Points on a hilly landscape, in no order, each with its height.
From any point a climber takes the steepest step (rise divided by distance) to one of its 4 nearest points. It stops when none of these is higher. Distance is the straight distance between rows; heights are no part of it.
J_151: [160 143 104  80 193 111 205 135 202 110 138 110  97 166 142 114 123  97
 187 161 122 173 146]  (h 151)
J_544: [110 152 166  87 107  92  71 158  72 135  37 154 221 118 114 184 152 152
 109 131 144 128 126]  (h 319)
J_384: [135 124 172 158 117 132 175 219  89 161 217 117  51 155 120  31  85 100
 128 101 129 179 111]  (h 222)
J_430: [158 161 191 156  79 169  81 110  56 135 204 176 163  62 122 121 195 137
 101 108  97 114 126]  (h 400)
J_382: [106  80 120 128 137 115 146 182 140 141 184 165 113 185 139 112  81 103
 133 140 149 153 114]  (h 338)
J_949: [160 156 104  84 154 114 197 127 169 109 130  89 108 165 112 137 150 130
 174 187  95 153 135]  (h 157)
J_809: [143 155 163 153 100 153 115 113 115 121 175 134 135  72 111 127 170 132
 156 103 114 112 113]  (h 502)
J_60: [137 137 125 147 148 128 108 109 153 121 127 111 154 137 123 133 148  96
 135 136 106 124 126]  (h 359)
J_601: [139 117  96  88 169  92 196 176 161 137 176 100 102 181 141 131 142 115
 169 166 130 158 149]  (h 4)
J_682: [151 105  87  88 158 136 140 130 167 114 115  97 119 159 121 150 126 136
 167 147 108 126 147]  (h 247)
J_674: [138 130 131 148 145 121 167 147 158 131 160 134  76 144 141  87  89 129
 159 122 150 122 124]  (h 283)
J_537: [ 97 166 150 153 117 159 153 161 119 136 204 134 102 117 137  93 158 115
 140 134 114 125 128]  (h 259)
J_521: [126 136 133  90 111  90  94 113 123 125  96 126 171 131 127 168 142 131
 132 146 105 125 148]  (h 533)
J_321: [185 156  97  83 135  82 154  87 174 129  89 111  56 150 187 187  74 103
 133 173 131 113 150]  (h 594)
J_365: [104  96 122 171 150 101 178 167 127 164 180 126  70 142 155  65  46 134
 136 114 135 156 106]  (h 284)
J_536: [ 84  91 105 108 146  77 175 177 116 159 117 148  88 190 175 158  31  65
 109 160 187 156 116]  (h 256)
J_966: [132 110 134 112 144 118 158 161 174 121 180 134 107 161 144 118 128 115
 147 140 138 137 132]  (h 241)
J_710: [ 88 139 153 133  96 150 128 130 140 100 161 150 138 119 117 135 161 134
 123 123 107 126 126]  (h 401)
J_836: [157 149 126 109 170 117 195 146 181 118 156 141  93 173 152 100  93 107
 136 159 143 146 124]  (h 220)
J_128: [184  99  92 112 188 102 162  90 143 140 112 105  56 167 191 194  92  85
 134 173 151 132 142]  (h 618)
J_445: [107 120 151 128 130 153 113 153 142 127 173 140 150 100 171 122 162 115
 105 114 123 131  97]  (h 562)
J_860: [153 160 172  86 103 179  75 160  93 115  63 118 251 116  95 124 183 145
 119 130 145 133 140]  (h 405)
J_21: [175 156 168 130  90 208 101  94  96 101 141 109 165  88  94  99 156 138
 135 100  99  88 112]  (h 407)
J_196: [119 112 138 115 159 129 178 180 139 147 187 113  75 162 125  84 120 106
 141 160 137 153 122]  (h 592)
J_24: [135 136 110  88 142  89 110 117 140 111  76  95 105 142 136 178 128 118
 171 150 105 130 163]  (h 301)
J_359: [107  77  99 152 129 115 166 123 140 144 144 162  89 121 146 116  77 135
  94 126 159 114 105]  (h 353)
J_929: [155 128 122 134 142 182 161 100 129 122 151 100 138 115 120 112 149 135
 159 104 107 133 131]  (h 392)
J_646: [132 157 134  95  95 118  78 138 118 113  52 102 202 108 106 138 146 118
 159 116 123 131 155]  (h 448)
J_39: [139 176 125 181 146 141 188 154  98 159 184 113  54 101 148  40  92 148
 130 110 130 127 113]  (h 291)
J_160: [128 111 108  94 119 101  87 115 110 120  18 134 147 140 109 165 156 134
 127 115 123 114 143]  (h 314)
J_242: [134 126  92  54 153  90 181 149 139 140 131 155  68 185 195 182  98  61
 132 182 153 146 163]  (h 5)
J_11: [128 147 115 138 111 159 123 119 139 114 146 113 150 123 123 117 183 123
 138 134 111 103 128]  (h 313)
J_491: [119  95 126 110 163  95 169 137 150 126 144 172 104 171 164 163  89  88
  96 142 131 130 131]  (h 274)
J_910: [127 139 158 171  88 167 103  91  96 111 133 117 143  72 123 126 152 138
  68 115 113  72 111]  (h 393)
J_684: [128 128 123 120 118 105 120 114 147 130 112 137 143 188 143 167 111 121
 133 155 120 138 164]  (h 360)
J_854: [ 96  91  70 162 162  83 179 143 158 163 123 117  58 142 113 106  40 121
 105 143 166 136 113]  (h 336)
J_180: [ 97  92  95 149 140  77 147 171 115 165 185 131  88 178 128  82  83  94
 103 142 172 169 132]  (h 299)
J_170: [147 131 150 154  79 177  71 111 121 133 125 128 175  98 100 111 177 153
 101 130 125 131 127]  (h 468)
J_480: [105 102  88 184 123 111 108  75 144 132 133 149 142  99 104 121 127 168
  83  94 131  72 115]  (h 420)
J_168: [127 111 127 128 142  77 165 173 116 142 169 165  47 159 147 104  38  99
 117 151 170 135  94]  (h 285)
J_431: [134  99  99 126 183  76 207 116 141 144 133 120  49 136 138 107  64 106
 146 164 137 134 109]  (h 323)
J_830: [ 98 158 128 123  98 144  69 132 102 124  47 127 186  85  95 128 149 124
  92 117 132 142 135]  (h 588)
J_199: [134 162 140 171 114 175 168 112 107 146 187 121  80  81 102  70 144 130
 140 101 108 122 131]  (h 361)
J_369: [117  88 144 134 138 111 189 160 145 133 180 167 116 161 148 139  98  98
 122 134 152 170 110]  (h 485)
J_962: [141 135 114  80 125 131  85 104 117 110  55  94 137 164 104 158 108 149
 126 129 128 132 159]  (h 311)
J_622: [100 110 139 146 139 145 134 132 134 119 178 158  97 121 133 112 104 127
 135 109 130 137 104]  (h 276)
J_592: [176 128  85 102 149  93 120 110 135 106  93 117 115 145 170 182  96 116
 136 151 122 119 162]  (h 394)
J_232: [115 114 132 135 125 116  93 120  93 124 115 162 195  82 121 170 180 161
  81 112 113 116 110]  (h 342)
J_979: [141 147 157 175 117 136 157 137 136 134 192 127  98 101 130  61 120 116
 147 122 141 149 120]  (h 293)
J_92: [ 93 113 143 161 111 134 121  94 135 141 145 150 112 101 119 129 123 180
  99  96 115  95  93]  (h 431)
J_331: [ 85 121 159  98 130 112  89 143 114 117  92 150 194 119 135 180 178 139
 104 122 101 111 109]  (h 377)
J_443: [118 117 134 140 140 120 155 176 133 145 181 140 105 144 139 124 122 123
 121 145 151 157 131]  (h 302)
J_9: [167 135 142 129  84 197  54  91 115  95  89 116 181 103  83 132 167 141
 133  96 158 142 148]  (h 602)
J_792: [138 115  85 126 143  72 136 118 152 118 111 146  89 169 167 219  76 118
 136 157 123 116 149]  (h 470)
J_304: [127 157 138 109  99 170  80 100 108 110  73  76 171 134  78 118 193 147
 149 108 132 132 145]  (h 477)
J_387: [158 138 139 174  97 155 117  97 109 145 165 113 111  63 132  97 135 158
 126  93 131 147 108]  (h 410)
J_477: [151 148 149 178 116 156 115  97 132 106  73  99 157  87  84  99 141 146
 119  89 103 120 124]  (h 478)
J_320: [102 119 104 140 146 109 130 106 152 125 124 129 129 112 119 165 106 153
 132  93 112 102 101]  (h 411)
J_522: [157 149 169 150  90 191 106  99 100 131 136 119 130  72  95  98 135 159
 122  78 103 109 127]  (h 444)
J_894: [ 79 106 125 110 108  95  87  94 127 131 114 162 143 130 132 181 129 144
  93 119 112 116 109]  (h 387)
J_485: [120 128 127 149  99 178  78 106 114 121  74 100 186  92  61 102 146 153
 127 114 133 108 115]  (h 531)
J_643: [149 133 120 154 146 147 124 101 115 135 111  97 144 112 108 101 142 149
 144 100 100  87 134]  (h 443)
J_750: [102 131 122  92 110 116  57 102  93 127  45 139 181 136 131 175 147 154
 132 148 145 131 140]  (h 379)
J_404: [137 122 128  97 140 151 110 156 133 118 143 123 166 121 137 142 191 155
 128 144 116 128 142]  (h 330)
J_562: [118 128 124  66 122  58 103 131 137 106 118 148 132 157 165 210 138 130
 120 165 144 115 158]  (h 88)
J_579: [121 127 161  83  95 179  78 143  90 112 128  95 171 114 116 119 196 120
 142 119 120 140 135]  (h 509)
J_508: [103 136 173 157  95 145  68 111  81 124 100 152 191 111 138 147 168 139
 109 127 116 124 118]  (h 388)
J_695: [139 157  75  73  79 118  52  94 107 126  10 129 164 126 121 152 106 153
 133 108 158  96 131]  (h 270)
J_197: [150 145 147 189 150 111 219 171 103 141 162  92  45 133 130  49  64 120
 152 120 159 146 103]  (h 262)
J_696: [113  96  95 144 142 117 165 104 169 125 132 135 123 134 104 148 105 134
 148 138 125 118 104]  (h 385)
J_56: [108 111 118 149 153 104 160 139 144 138 184 134  80 142 147  89  91 114
 124 138 168 136 119]  (h 318)
J_896: [137 124  86 120 161 139 145 107 173 131 117 124 109 158 123 135 143 122
 158 141 110 147 160]  (h 337)
J_881: [115 116 125 143 118 150  64 110 127 130  61 136 201 104 115 152 130 148
 106  98 101 112 127]  (h 527)
J_602: [109 145 147 176  93 144  72  99 118 118 112 142 138  86 112 138 157 171
  65  84 139 102 109]  (h 409)
J_681: [129 140 127 128 107 167  60  98 119 127  34 119 180 115  86 126 131 135
 113  94 145 118 144]  (h 619)
J_728: [135 119  79 110 180  72 189 141 168 156 113 104  95 143 137 119  99 121
 145 158 120 116 143]  (h 294)
J_173: [115 101 123 108 153  88 133 133 130 118 121 163 125 142 165 170 124 138
 122 158 125  87 117]  (h 264)
J_565: [136 150 181 139 101 169  69 118  88 116 136 121 193  94 101 131 210 128
 140 109 129 107 131]  (h 426)
J_156: [114 141 121 172 144 138 179 129 137 155 166 117  77 104 130  70 109 127
 121 101 135 118 125]  (h 325)
J_330: [116 129 154  96  97 150  80 150  87  95  67 130 222 143  97 143 195 125
 133 115 103 154 154]  (h 437)
J_293: [131 116 164 156 120 167  98 115 127 120 166 167 147  84 129 119 151 150
  94  98 101 124 112]  (h 457)
J_941: [119 144 133 125 142 135 159 145 143 129 171 105 116 137 154  88 132 103
 156 150 102 174 143]  (h 246)

Where does a climber stop that starts at each point below?
J_728 -> J_445
J_431 -> J_445
J_949 -> J_445

Call two points neighbours if one is among the 4 nearest of the other. Go from one point of each pair to the other, from neighbour to neighbour, staying as high as possible. Name the lowest point that can't be avoided.
J_445, J_521 -> J_522
J_128, J_521 -> J_684
J_196, J_445 -> J_56
J_681, J_579 -> J_304
J_809, J_445 -> J_293
J_521, J_681 -> J_646
